Points on a hilly landscape, in no order, each with its height.
From any point a ball rolls to the lowest of the 3 points nearest to it. It stops when none of these is lower. Distance is the straight distance between rows; heights are no part of it.
(313) height 3.47: 0 2 18 9 -34 26 36 -3 1 -15 -11 -10 1 11 24 -6 -15 -19 -8 -6 -10 -20 9
 -5 -29 -11 -6 13 24
(1062) height 1.16: 1 16 -33 -42 4 10 -16 -13 -32 -10 -9 -9 8 -5 0 -12 12 -17 2 5 49 32 -10
 3 -2 -12 -3 -36 6
(576) height 6.21: 27 -8 -21 -5 17 23 12 13 7 0 35 -5 -6 -2 -19 26 -15 29 -42 25 24 2 14 3
 8 -34 -24 23 -22
(78) height 2.50: -2 0 12 2 22 -19 -25 19 9 22 1 1 10 1 0 18 7 -4 13 -10 -17 -17 -14 13 30
 3 8 11 -16
(708) height 6.09: -18 -24 32 20 4 25 39 -3 11 16 -34 -7 8 24 9 1 -22 -1 20 -29 6 -5 -26
 -27 -30 -20 17 11 14
(1273) height 1.58: 5 6 -31 -28 17 10 -17 -10 -31 -16 -2 -6 14 -10 -13 -15 4 -22 0 16 48 26
 -16 -8 -10 -23 -10 -38 7
(1600) height 2.65: -18 -12 31 14 14 -19 -16 -10 15 26 14 9 -15 -15 -6 -8 6 23 15 -4 -15 -20
 15 -32 5 68 12 -30 0
(1494) height 1.14: -2 38 -28 -50 -20 6 1 -10 -7 9 -7 0 -2 23 9 -6 -1 -4 -19 -8 31 38 18 14
 15 -2 14 -2 0
(692) height 1.71: 2 2 23 6 -9 8 15 -20 3 -3 8 -26 -5 9 32 -17 -12 -4 -2 3 -32 -27 21 8 -5
 15 -13 11 24
(1029) height 2.17: -9 10 22 5 16 -15 -37 8 7 7 14 -11 -1 -2 -10 31 -3 -12 10 -24 -14 -10
 -20 7 20 15 12 3 -26
(1008) height 1.67: -18 -29 10 8 12 -23 6 15 18 50 -9 29 12 -4 -13 7 12 28 27 4 -7 -10 -5 7
 23 29 6 -10 -8
(1335) height 1.98: -7 24 13 -13 12 -6 -39 0 -3 5 17 -14 -1 3 -9 22 -3 -16 2 -27 -7 2 -20 24
 24 5 14 10 -12
(1453) height 1.85: 9 -8 3 26 -8 8 34 -18 -7 -10 -10 14 -16 -1 21 -5 12 0 23 0 -38 -6 27 -20
 14 17 -26 -1 27
(1193) height 6.00: -26 -10 26 5 -2 -6 -5 -24 4 16 20 31 -4 -23 -13 3 5 27 4 5 16 -4 11 -37
 -13 78 25 -42 8
(428) height 1.80: 7 0 -21 15 15 -10 7 1 1 2 -9 13 7 6 14 -12 17 -5 19 -3 -31 2 4 -21 31 -3
 -1 16 18
(1284) height 1.18: 10 -11 28 19 -10 16 46 -12 -4 3 -5 -3 -16 13 35 3 1 -3 15 8 -31 -17 21
 -1 8 24 -25 -5 23
(1479) height 1.50: -13 -19 -3 10 21 -11 10 0 16 30 -11 27 6 -7 -1 -7 18 19 29 1 -31 -11 9
 -10 35 21 -6 -12 17
(1393) height 3.54: -11 -19 11 17 11 -17 -6 6 7 -32 23 -37 -11 -41 -30 18 -13 27 -14 2 6 -16
 -14 7 -14 -13 -8 -9 -32
(979) height 1.95: 15 16 -36 -22 5 10 -17 -10 -36 -26 -1 6 14 2 -4 -2 18 -26 7 10 37 23 -23
 -3 -15 -13 -4 -31 2
(1256) height 1.51: -7 26 -29 -19 -31 15 15 -11 17 -7 -11 4 -9 8 -11 -27 -15 -3 -26 8 9 33
 31 -16 -19 -11 21 8 6
(1211) height 1.24: 0 35 -37 -40 -26 10 9 -9 3 0 -16 5 -7 27 1 -11 1 -1 -21 -1 28 43 24 -9 1
 4 20 -1 -7
(227) height 3.17: 10 6 -1 26 -39 18 13 -10 -6 -29 -9 10 -13 1 8 -24 0 -13 -3 -1 -12 6 16
 -24 -47 -6 -9 30 20
(1369) height 2.24: 1 -11 35 9 9 6 22 -21 0 20 11 8 -27 7 25 4 12 12 16 13 -29 -21 26 4 11
 51 -16 -25 19
(1498) height 4.58: 13 -22 -5 9 22 4 -3 14 8 -9 31 -22 -2 -20 -28 7 -21 31 -29 23 13 -11 -1
 14 -6 -38 -16 16 -22
(775) height 0.66: -2 5 2 4 13 -4 0 -10 7 11 5 -10 2 5 21 -22 0 -2 10 3 -41 -18 21 -9 19 12
 -5 17 23
(287) height 4.09: -1 -23 13 11 20 -9 -16 15 5 -22 21 -29 -2 -40 -27 8 -15 23 -15 12 8 -16
 -12 22 -15 -24 -13 -4 -22
(48) height 1.69: 12 33 -44 -5 -13 2 0 -9 -6 -13 -4 11 2 23 5 -11 7 -16 -5 -3 2 29 7 -18
 -2 -8 21 19 5
(1261) height 2.23: 2 15 13 -16 21 -6 -32 12 -8 3 9 -5 11 -1 -3 23 1 -18 4 -13 -2 -6 -23 28
 23 -9 2 6 -9
(1477) height 2.70: 20 21 -41 -15 -2 2 -15 -3 -27 -19 -7 17 13 18 9 7 21 -27 3 -2 16 25 -18
 -7 -1 -10 12 -5 -2
(1699) height 2.11: -17 -21 2 9 17 -6 11 -9 12 35 -5 33 3 -9 -4 -9 19 26 33 10 -25 -14 17 -6
 26 34 -2 -18 18
(1737) height 2.40: 13 -3 1 33 -25 12 33 -15 -9 -22 -8 10 -15 0 24 -13 4 -10 9 -3 -30 2 21
 -23 -12 3 -24 19 25
(388) height 1.52: 10 0 -44 -41 -6 3 -16 -14 -28 -15 -11 -11 -6 9 -10 -19 15 -3 15 4 50 36
 -7 -10 -28 12 -6 -48 -9
(1185) height 3.91: -4 -1 35 0 -31 25 36 -4 9 -4 -12 -21 3 23 24 3 -23 -19 -12 -7 -4 -21 -1
 10 -32 -10 2 10 19
(911) height 4.57: 6 -41 0 5 1 -5 9 20 3 -1 2 -1 5 -38 -7 -2 -6 31 -17 26 4 -28 -2 18 -7
 -27 -26 -6 -21
(994) height 1.87: -9 18 -21 -12 -37 22 15 -11 12 -19 -8 9 -5 1 -14 -32 -16 -8 -24 7 5 22
 30 -19 -37 -14 15 6 17
(1503) height 3.18: -20 -25 19 16 -2 -45 -4 16 16 23 3 5 -1 -10 -13 28 2 25 10 -13 9 -7 -16
 -11 3 44 20 -16 -34
(944) height 0.82: 12 -30 -4 10 16 3 1 14 8 -4 19 -11 1 -28 -20 0 -13 32 -29 25 8 -15 2 11
 -5 -40 -19 12 -23
(286) height 4.42: 7 -26 -1 8 8 -11 3 33 -1 6 -21 29 17 -11 5 19 21 -3 9 -1 -6 -14 -28 10
 25 -16 -10 -10 -10
(835) height 1.08: -5 -5 15 10 21 -16 -8 -10 14 25 8 -1 -8 2 12 -15 7 12 17 3 -38 -24 19 -7
 22 32 -7 -1 16
(959) height 3.67: 8 19 -26 5 -29 24 -16 -10 14 -7 -5 20 -17 18 -21 -34 6 4 -10 26 10 33 24
 -15 -63 2 11 27 -2
(841) height 2.16: 8 1 -11 0 18 -11 -9 18 -1 10 -11 16 17 5 11 10 16 -11 12 -5 -16 -7 -16 4
 34 -13 3 7 -2
(1454) height 0.40: 11 -17 46 19 -1 11 42 -9 0 20 9 -15 -30 33 37 14 -5 6 8 10 -17 -13 15 14
 0 38 -6 -14 10
(218) height 2.75: 2 6 -2 17 -30 14 27 -12 -5 -23 -6 -2 -3 1 22 -19 -7 -15 -3 0 -22 -6 21
 -21 -16 -4 -13 22 25
(1411) height 2.77: 18 1 -19 37 -14 -3 14 -13 -8 -22 -9 14 -10 2 14 -20 12 0 17 -1 -31 12 19
 -31 -4 6 -14 25 25
(1089) height 2.41: -1 2 -17 -19 31 14 -11 -2 -19 0 9 -13 11 -14 -22 -17 -12 -10 -9 25 54 24
 -16 -7 -4 -35 -16 -28 9
(1161) height 1.15: -1 30 -3 -17 6 -6 -23 -15 6 17 21 -17 3 17 6 -10 -12 -13 -4 -15 -23 3 7
 16 17 -1 19 25 8
(662) height 3.63: -2 -20 -2 12 17 -5 0 4 9 -28 39 -41 -21 -30 -40 14 -19 32 -28 1 4 -1 -7
 5 -6 -22 -4 1 -27
(141) height 1.79: -6 30 9 -30 8 2 -37 -9 -15 2 12 -13 5 1 -4 10 -1 -19 0 -20 15 17 -18 37
 21 -5 2 4 -5
(1066) height 1.49: -5 24 -21 -8 -18 7 11 -17 9 -5 0 -12 6 10 9 -29 -17 -11 -13 4 -21 2 27
 -6 -5 -16 11 25 26
(1622) height 3.08: 11 -5 -29 -9 27 14 -4 0 -17 8 13 -4 -2 -3 -26 -12 -12 -15 -10 27 55 31
 -18 -30 -16 -34 -20 -32 1
(5) height 2.80: 16 15 -33 23 -17 2 -2 -10 -6 -22 -2 14 -6 10 9 -26 8 -3 6 -2 -21 19 17
 -32 -19 -1 3 35 17
(815) height 3.93: -19 -13 36 4 10 -4 -4 -22 5 30 17 29 -14 -11 -5 -2 12 23 16 10 -9 -18 21
 -10 -1 70 4 -33 13
(1543) height 0.94: 2 30 -34 -38 -7 8 -6 -12 -26 -9 -11 4 8 12 8 4 11 -21 -3 -5 35 33 -5 10
 8 -9 7 -16 -1
(7) height 2.19: -2 -7 5 4 23 -19 -13 15 12 32 -6 11 8 5 4 6 12 3 16 -6 -26 -16 -6 2 35
 10 4 5 -5
(1504) height 2.95: -16 -21 25 15 -4 -39 -5 24 12 6 -1 -3 -4 -13 -11 37 2 18 11 -15 7 -16
 -20 1 2 30 10 -16 -43
(107) height 1.68: 4 -1 20 11 -17 15 33 -11 1 -8 -3 -17 -2 12 33 -11 -14 -12 -1 5 -29 -24
 22 2 -6 3 -18 11 26
(1172) height 1.81: -11 -7 29 9 16 -16 -10 -11 10 27 13 7 -15 -9 5 -11 7 19 18 3 -27 -21 19
 -11 10 55 0 -19 10
(1572) height 5.08: -2 -9 25 15 -42 28 32 3 4 -14 -19 10 -8 14 6 7 -9 -26 -7 -19 8 -6 -8 -12
 -48 -27 10 11 17
(1162) height 3.33: -10 6 24 -5 -40 31 34 -3 9 -17 -15 -1 -1 5 5 0 -15 -22 -17 -3 6 -11 3 -1
 -45 -23 10 3 20
(1711) height 4.08: 0 -27 12 5 8 -17 -1 33 4 17 -18 20 14 -14 0 22 13 10 8 3 -2 -19 -22 21
 23 -6 -8 -9 -20
(1109) height 2.76: -9 10 13 -18 23 10 -35 -2 -20 -11 10 -23 9 -27 -21 -4 -8 -6 -7 1 38 15
 -24 30 5 -21 -12 -11 7
(352) height 1.39: -7 26 -11 -13 -6 5 -1 -22 10 6 15 -21 4 14 10 -26 -16 -9 -12 -3 -24 -2
 24 9 6 -6 9 28 23
(783) height 1.77: 16 -8 -26 27 9 -12 9 -6 0 -4 -11 19 -2 0 11 -16 21 4 25 -4 -40 7 10 -31
 23 6 -6 13 22
(1006) height 2.52: 4 19 -18 -24 10 8 -18 2 -25 -13 -6 6 23 -2 9 10 11 -29 -1 4 26 12 -21 11
 14 -24 -1 -16 6
(741) height 1.33: -6 -2 23 10 18 -13 -18 -10 11 21 16 -8 -16 -1 11 -14 4 8 13 -2 -39 -26
 19 -11 13 44 2 -6 11
(721) height 1.32: -6 37 -17 -40 -18 3 4 -18 12 12 4 -10 -9 21 3 -21 -16 0 -25 -7 12 31 27
 16 10 -9 22 14 9
(399) height 2.22: -16 -19 21 13 19 -28 -18 8 19 37 6 11 -3 -4 -11 2 6 22 19 -9 -21 -18 1
 -12 16 43 15 -9 -15
(1667) height 5.09: 4 -21 43 27 -10 25 52 -1 8 16 -18 -20 -4 33 29 9 -22 -3 10 -7 -2 -9 -4
 -2 -16 5 -1 12 8
(774) height 0.49: -16 -35 0 14 5 -16 19 20 12 40 -20 36 16 -6 -14 18 17 21 24 0 -3 -7 -13
 14 24 11 0 -19 -10
(265) height 1.61: -13 -34 14 10 0 -27 9 24 12 38 -12 24 8 -8 -12 18 10 26 17 3 3 -14 -16
 21 13 21 2 -13 -23
(918) height 1.64: -6 31 0 -40 2 8 -28 -9 -25 1 3 -10 6 0 2 -2 4 -16 -3 -12 35 26 -10 36 15
 -7 -1 -10 9
(680) height 5.67: 14 -8 25 22 -41 28 0 -6 -1 -14 -13 28 -25 6 6 -10 10 -19 1 -4 10 8 3 -10
 -68 -18 -3 22 9
(948) height 5.10: 4 -18 9 5 22 1 -15 18 -5 -16 8 -14 12 -34 -18 6 -9 14 -13 24 12 -19 -13
 22 -4 -32 -22 -4 -12
(1272) height 1.36: -11 29 -23 -33 -25 12 18 -7 20 5 -10 -1 -9 15 -4 -23 -19 4 -33 1 16 32
 37 -5 -5 -10 24 8 5
(453) height 2.07: -5 -24 -16 15 19 -15 15 11 13 26 -18 36 9 -4 -5 -1 24 12 29 -2 -25 -2 -3
 -13 37 6 1 -10 11
(374) height 1.35: -3 36 -23 -32 -16 5 3 -17 7 7 4 -6 2 22 2 -13 -14 -9 -18 -8 6 26 21 10
 14 -13 24 18 10
(1396) height 3.65: 11 -6 -25 -6 29 13 -14 4 -17 -13 8 2 17 -15 -20 -7 -7 -16 -10 29 41 13
 -24 -16 -13 -40 -17 -29 7
(1082) height 5.54: 16 -19 31 29 -34 26 18 1 -1 -6 -17 22 -24 17 6 2 -2 -23 10 -20 9 10 -11
 -13 -55 -24 1 21 6
(1383) height 1.74: 19 25 -47 -24 -26 8 -16 -12 -23 -18 -8 12 -8 30 -6 0 26 -7 5 3 30 42 -4
 3 -25 15 11 -10 -16
(735) height 2.60: -13 2 22 13 22 -22 -29 1 15 22 15 -12 -10 -5 -4 0 -2 4 11 -15 -31 -21 4
 -28 17 39 14 -7 -13
(928) height 2.15: 16 0 -31 21 13 -11 4 3 -2 -3 -6 20 7 10 8 -11 20 -4 18 -10 -32 10 2 -26
 26 -6 3 16 14
(1055) height 3.35: -9 -9 13 13 24 1 -12 5 3 -33 28 -45 -7 -37 -43 12 -21 16 -16 0 20 5 -15
 12 -5 -18 -9 -5 -19
(494) height 2.37: -9 9 22 -7 17 -2 -40 3 -13 -21 13 -21 6 -25 -21 15 -6 -10 -5 -7 18 0 -28
 33 5 -8 -10 -5 -10
(1214) height 2.66: -21 -17 22 9 21 -15 -7 -6 16 36 8 17 -7 -11 -6 -10 12 28 27 6 -20 -19 15
 -10 13 54 3 -15 7
(1736) height 1.72: 3 3 26 6 -1 -1 -2 -20 4 1 19 -29 -14 12 24 -19 -11 -7 1 -4 -40 -27 19 4
 -5 30 -5 6 19
(519) height 4.16: -1 -44 8 11 -13 -15 23 28 3 18 -18 25 11 -22 -4 17 10 23 3 11 8 -19 -16
 26 5 -4 -18 -24 -20
(406) height 1.54: 10 33 -47 -19 -16 5 -4 -10 -13 -12 -7 11 1 27 1 -2 13 -18 -5 -4 15 36 4
 -8 1 -6 21 6 -4
(560) height 2.82: -6 -4 22 1 19 -3 -32 12 -7 -24 12 -19 8 -35 -22 17 -6 3 -5 -1 10 -12 -24
 28 -1 -11 -11 -4 -20
(385) height 0.84: 11 -15 37 20 -12 15 50 -10 -1 9 1 -11 -17 21 37 11 -5 0 9 8 -21 -18 18 4
 2 24 -18 -3 15
(920) height 1.47: 17 21 -45 -34 -18 5 -15 -13 -29 -19 -13 6 -7 25 -7 -7 22 -7 7 5 39 42 -4
 -1 -26 17 6 -26 -16
(382) height 3.14: -14 -34 22 10 -6 -42 0 24 12 17 -3 3 0 -11 -11 31 5 27 8 -12 10 -15 -21
 15 -5 29 4 -16 -38
(616) height 2.42: -10 -24 16 10 14 -30 -9 25 17 37 -7 20 5 -2 -10 18 11 21 20 -7 -7 -15
 -12 10 20 22 7 -4 -23
(1690) height 2.44: -2 -13 -12 14 19 -13 3 11 7 25 -11 23 11 2 7 0 20 6 23 -7 -29 -5 -2 -11
 37 4 -1 0 6
(536) height 3.15: -10 -10 27 9 5 -24 -20 18 3 -13 6 -13 0 -21 -12 37 1 4 3 -13 0 -22 -25
 13 1 12 1 -9 -39
(913) height 3.82: 2 0 9 14 -44 27 19 -2 -3 -28 -12 9 -11 1 5 -16 -6 -22 -10 -5 -2 0 11 -19
 -53 -18 -1 14 20
(1585) height 3.22: 19 11 -31 -2 7 -5 -9 8 -18 -15 -7 23 14 14 12 8 20 -25 5 -4 -3 13 -22
 -10 17 -16 10 5 1
(495) height 0.85: 8 -15 44 16 -9 12 35 -9 4 8 2 -30 -16 31 37 5 -16 -4 -1 -1 -21 -23 5 16
 -13 28 -6 4 11
(1722) height 3.55: -6 -33 24 10 -2 -28 1 28 5 15 -9 10 2 -19 -7 26 6 21 8 -3 5 -24 -21 25 5
 11 -6 -12 -33
(1063) height 2.38: -16 -2 22 10 17 -30 -30 14 18 18 9 -3 -1 -4 -10 25 3 5 11 -22 -13 -16
 -14 -12 16 30 15 -4 -33
(1310) height 5.33: 9 -10 30 29 -39 22 27 3 -2 -15 -18 19 -15 16 7 2 -5 -21 4 -18 3 3 -2 -20
 -50 -20 -1 19 8
(1233) height 2.84: 3 15 -6 -21 17 7 -29 4 -25 -8 -3 -3 20 -11 1 10 6 -19 -3 4 24 4 -22 28
 15 -24 -6 -10 4
(169) height 1.23: -10 35 -14 -52 -20 4 6 -6 13 13 -6 -6 -17 18 4 -16 -11 10 -31 -13 30 38
 35 14 14 -1 17 5 -3
(1013) height 0.43: -12 -19 7 9 23 -20 -1 8 17 40 -9 20 10 -3 -5 -3 17 21 27 4 -25 -17 5 0
 32 22 6 -6 6
(890) height 0.68: -8 -10 9 9 20 -7 1 -9 10 26 2 7 -4 -5 13 -16 11 14 26 8 -38 -22 22 -7 25
 31 -10 -8 19
(333) height 2.28: -15 9 17 -15 -42 24 28 -9 14 -19 -10 -7 3 -2 3 -15 -23 -13 -26 2 5 -10
 15 8 -37 -20 8 1 27
(601) height 3.10: 12 -2 -10 -3 18 -4 -13 22 -14 -4 -12 18 19 -4 11 18 16 -19 7 1 -2 -10
 -26 8 22 -21 -4 -3 -6
(1462) height 2.78: 4 7 5 -14 19 0 -25 16 -14 -5 -3 4 21 -8 1 18 7 -20 0 6 9 -6 -25 26 18
 -20 -7 0 -3
(205) height 6.68: 12 -8 -19 1 36 18 -3 9 -4 -5 18 -3 15 -17 -25 0 -20 3 -28 34 36 6 -9 -7
 -3 -46 -22 -5 -2
(345) height 6.54: 12 -4 -8 2 34 19 -2 12 2 4 24 -12 7 -10 -33 3 -26 10 -31 32 43 8 -6 -1 0
 -46 -21 3 -4
(705) height 3.26: -21 -21 19 13 -10 -34 1 12 8 -21 3 -23 -7 -30 -9 42 1 15 1 -14 9 -26 -20
 0 -7 14 5 -25 -45
(795) height 1.17: 10 23 -43 -39 -17 7 -10 -15 -28 -19 -15 1 0 14 2 -5 22 -14 1 3 42 39 -5
 -2 -11 9 2 -31 -5
(1343) height 1.86: 5 -5 38 10 3 -2 12 -18 3 9 15 -19 -21 10 31 -11 0 1 9 8 -34 -29 23 4 1
 41 -13 -8 18
(288) height 3.39: -24 -14 17 19 5 -40 -8 12 22 21 3 1 0 -10 -10 22 2 23 9 -17 6 -9 -5 -33
 9 49 24 -24 -34
(293) height 3.57: 4 -6 13 -7 16 -3 -25 19 -12 -8 -4 0 20 -20 0 18 3 -8 -2 10 9 -19 -25 28
 12 -21 -15 -6 -12
(582) height 2.67: -8 -16 27 10 14 -32 -20 26 12 18 -2 2 0 -10 -10 27 7 10 13 -13 -9 -21
 -18 8 15 24 7 -5 -35
(830) height 3.84: 2 -1 7 -9 26 8 -27 11 -14 -12 6 -13 19 -29 -18 3 -7 -5 -8 19 26 -8 -20
 27 5 -29 -19 -9 -3
(424) height 1.46: 2 28 -12 -31 5 5 -20 -5 -16 4 2 2 15 13 7 7 7 -23 -3 -8 11 13 -12 24 22
 -14 9 6 5
(1733) height 0.20: 19 6 -29 -13 11 6 -18 3 -31 -26 -2 17 18 -1 3 6 18 -30 3 6 22 14 -28 -4
 -7 -20 -4 -22 2
(1257) height 1.82: -14 20 5 -24 -33 18 20 -15 20 -4 0 -17 -2 2 -2 -32 -33 -3 -29 4 2 6 31
 12 -22 -17 16 8 26
(733) height 4.87: 10 -16 31 33 -23 26 56 -3 0 -4 -18 -5 -13 24 27 9 -14 -14 8 -15 -8 -5 0
 -15 -17 -3 -12 12 12
(812) height 3.89: -5 -29 21 9 0 -27 -8 18 0 -19 9 -18 -7 -39 -15 20 -2 25 -6 1 2 -27 -17
 24 -11 -2 -15 -13 -34
(321) height 3.92: -3 -42 20 6 -11 -24 9 28 2 9 -10 9 4 -24 -7 18 6 28 1 8 5 -26 -18 33 0 0
 -18 -15 -26
(1317) height 6.14: 13 -22 -11 8 29 13 -2 17 -1 -10 9 3 18 -30 -16 -3 -16 9 -25 32 21 -7 -12
 -5 -5 -46 -23 -7 -10
(152) height 4.93: 14 -20 29 37 -35 23 44 -5 -5 -13 -18 6 -16 19 15 8 -10 -17 9 -17 -6 6 1
 -20 -30 -11 -12 16 7
(767) height 1.55: 4 25 -35 -52 -26 6 1 -7 -9 -15 -29 1 -17 22 5 -3 12 7 -15 -5 43 44 19
 -11 -5 19 1 -24 -20
(1020) height 1.27: -1 24 -19 -8 5 -1 -6 -9 3 11 8 -9 10 17 15 -10 -7 -12 -2 -6 -23 1 9 0 20
 -12 16 25 16
(1707) height 1.63: 9 23 -37 -3 0 -2 0 -6 -9 -6 -2 7 11 20 13 -8 5 -16 -1 -2 -16 17 5 -15 13
 -14 16 26 11
(956) height 2.48: 7 -5 -12 6 20 -15 -3 21 0 13 -13 20 17 5 11 11 20 -4 15 -7 -18 -9 -18 -2
 36 -11 2 5 -4
(1426) height 1.34: 5 32 -42 -38 -26 10 2 -11 -13 -10 -17 8 -5 28 1 -1 10 -6 -12 -2 33 47 9
 -3 -1 7 18 -8 -9
(1234) height 4.27: 9 -18 -10 9 16 5 7 4 11 -14 50 -29 -29 -14 -35 24 -7 35 -36 -2 3 2 7 5
 -1 -22 -1 14 -31
(202) height 3.25: -19 0 21 13 16 -3 -18 1 3 -38 22 -40 -3 -41 -35 22 -13 3 -5 -9 13 1 -27
 10 0 -10 -7 -15 -22
(1633) height 2.51: 18 6 -34 14 11 -9 -4 4 -7 -8 -8 18 6 15 14 -5 23 -11 13 -8 -20 13 -6 -24
 21 -12 8 19 10
(826) height 2.05: 18 17 -41 14 1 -6 -4 -2 -10 -14 -4 15 6 20 11 -10 16 -10 8 -6 -19 19 1
 -25 8 -11 15 23 10
(431) height 1.70: 0 29 -37 -4 -15 7 8 -14 1 -11 -2 6 5 16 3 -25 -6 -11 -16 3 -11 17 21 -20
 -9 -12 19 24 17
(787) height 1.97: 16 19 -39 -37 -31 8 -11 -12 -9 -14 -22 8 -16 33 -11 -5 18 11 6 5 39 44 8
 -4 -30 33 -3 -20 -29
(612) height 5.93: 3 -7 7 7 31 11 -17 11 3 -10 25 -27 1 -24 -38 -1 -22 17 -23 15 28 7 -10
 18 -3 -32 -17 4 -8
(47) height 3.53: -23 -21 15 6 11 -16 -1 -7 16 42 6 29 2 -12 -17 -6 10 36 27 8 -9 -17 12
 -4 8 53 10 -19 5
(1500) height 5.52: -16 -21 38 17 4 22 37 -1 18 19 -26 -21 15 33 17 1 -29 6 14 -21 7 -11 -22
 -10 -29 -13 21 16 14
(69) height 1.31: 7 16 -28 10 -1 -2 7 -7 -1 -10 -2 2 5 10 15 -19 3 -10 4 1 -28 3 16 -20 11
 -8 3 26 21
(223) height 2.12: 12 29 -46 -1 -23 6 -9 -12 -4 -15 -4 16 -6 30 -11 -16 8 -6 -8 6 4 35 10
 -21 -29 0 22 23 -2
(854) height 1.65: -9 -13 15 9 21 -23 -17 15 16 39 1 11 2 1 -8 5 8 17 21 -8 -20 -17 -2 0 29
 29 9 0 -11
(645) height 1.66: -10 21 -6 -13 -28 16 18 -19 9 -12 1 -16 1 3 5 -30 -26 -9 -21 7 -10 -3 29
 2 -19 -12 6 19 29
(1031) height 1.30: 1 26 -4 -21 9 -5 -26 -2 -2 15 9 -7 10 15 6 6 -2 -17 1 -13 -11 1 -6 18 27
 -11 18 20 -1
(1316) height 2.54: 15 20 -42 15 -14 -2 -4 -8 -5 -16 -3 13 -2 19 5 -21 7 -5 1 0 -15 23 10
 -25 -12 -5 14 32 11
(1583) height 4.49: 1 -27 16 6 7 -9 -7 29 -2 -6 -9 1 11 -29 -5 17 1 15 -5 12 5 -29 -18 28 1
 -16 -21 -10 -22
(1664) height 1.07: -4 32 -27 -57 -16 8 -3 -12 -16 -1 -16 -2 -6 12 12 -4 11 -1 -13 -10 46 40
 12 11 12 -1 2 -19 -1
(1244) height 5.01: 7 -32 8 7 8 -5 1 26 1 -8 -7 3 15 -36 -6 10 1 17 -10 22 6 -28 -13 20 -2
 -26 -25 -9 -18
(1730) height 1.53: 7 18 -24 -6 16 -6 -5 1 -4 5 -4 6 14 15 16 0 6 -17 6 -5 -22 1 -4 -2 29
 -15 13 18 8
(193) height 3.24: -20 -9 20 12 1 -20 -12 11 6 -29 11 -32 -2 -38 -18 39 -5 8 -1 -9 6 -20
 -25 4 -2 6 0 -19 -36
(670) height 1.56: -3 14 14 -4 -10 3 0 -26 9 -4 20 -31 -4 10 17 -24 -20 -8 -9 -1 -33 -21 20
 8 -9 10 0 17 25
(1231) height 4.32: 1 -9 29 21 -35 26 49 -1 -2 -8 -20 -3 -4 19 20 7 -15 -21 0 -15 -3 -10 -3
 -12 -31 -18 0 15 15
(90) height 3.58: -27 -17 21 13 10 -24 -11 -7 21 27 11 15 -4 -17 -16 -1 1 29 13 -8 1 -11
 10 -32 -2 68 22 -28 -10
(339) height 0.96: -2 14 8 -4 16 -9 -26 -12 11 18 20 -18 -3 9 7 -12 -9 -9 1 -12 -37 -12 9
 -1 16 13 11 20 5
(1302) height 1.38: 2 32 -44 -19 -25 7 9 -12 0 -4 -7 9 -1 21 -4 -14 -5 -10 -18 0 8 37 22 -15
 -6 -5 25 15 0
(1275) height 3.48: 12 12 -11 19 -33 19 -6 -10 2 -23 -4 18 -16 3 -8 -33 4 -7 -5 13 -1 20 18
 -22 -57 -2 4 32 10
(231) height 5.07: 4 -12 -2 -1 27 6 -15 15 -12 -19 -2 4 24 -30 -10 2 -5 -8 -13 19 17 -12
 -22 8 3 -38 -21 -13 -4
(640) height 1.84: 0 1 30 1 -21 12 21 -18 6 -7 8 -31 -6 16 26 -7 -24 -12 -13 -4 -20 -27 14
 17 -23 6 -6 13 22
(1368) height 0.93: 1 7 -11 13 7 -3 11 -9 1 0 -3 1 0 4 22 -20 3 -2 12 2 -39 -12 18 -19 21 -1
 -9 17 26
(1356) height 3.66: -1 -15 20 3 14 -10 -21 22 -5 -16 4 -8 11 -27 -14 18 -2 7 -4 7 7 -24 -21
 31 4 -15 -14 -4 -20
(131) height 1.78: -6 40 0 -44 -9 2 -23 -14 -9 9 13 -10 -7 11 2 -4 -3 -7 -9 -28 22 29 2 34
 20 -2 13 5 0
(1565) height 1.29: 2 -2 -17 19 5 -3 17 -10 0 -4 -9 11 -3 -2 15 -18 13 1 22 1 -40 -2 18 -23
 23 6 -12 10 28
(1271) height 2.04: -5 19 14 -20 14 3 -37 4 -16 -6 9 -12 10 -16 -7 14 -1 -18 -2 -8 19 3 -24
 33 16 -10 -3 -3 -4
(487) height 3.21: 2 3 16 15 -35 22 37 -7 0 -19 -13 -4 -5 6 22 -9 -14 -18 -5 -3 -13 -12 12
 -11 -30 -11 -10 16 24
(1039) height 5.74: 20 -12 -10 0 22 19 4 11 9 -1 40 -12 -11 -4 -29 21 -20 28 -41 22 25 3 9
 11 5 -32 -18 22 -23

Where does a ball stop that starts at each point below?
(313) | (1454)
(705) | (775)
(90) | (890)
(959) | (1543)
(1316) | (1543)
(826) | (775)
(1730) | (775)
(913) | (1454)
(406) | (1543)
(223) | (1543)
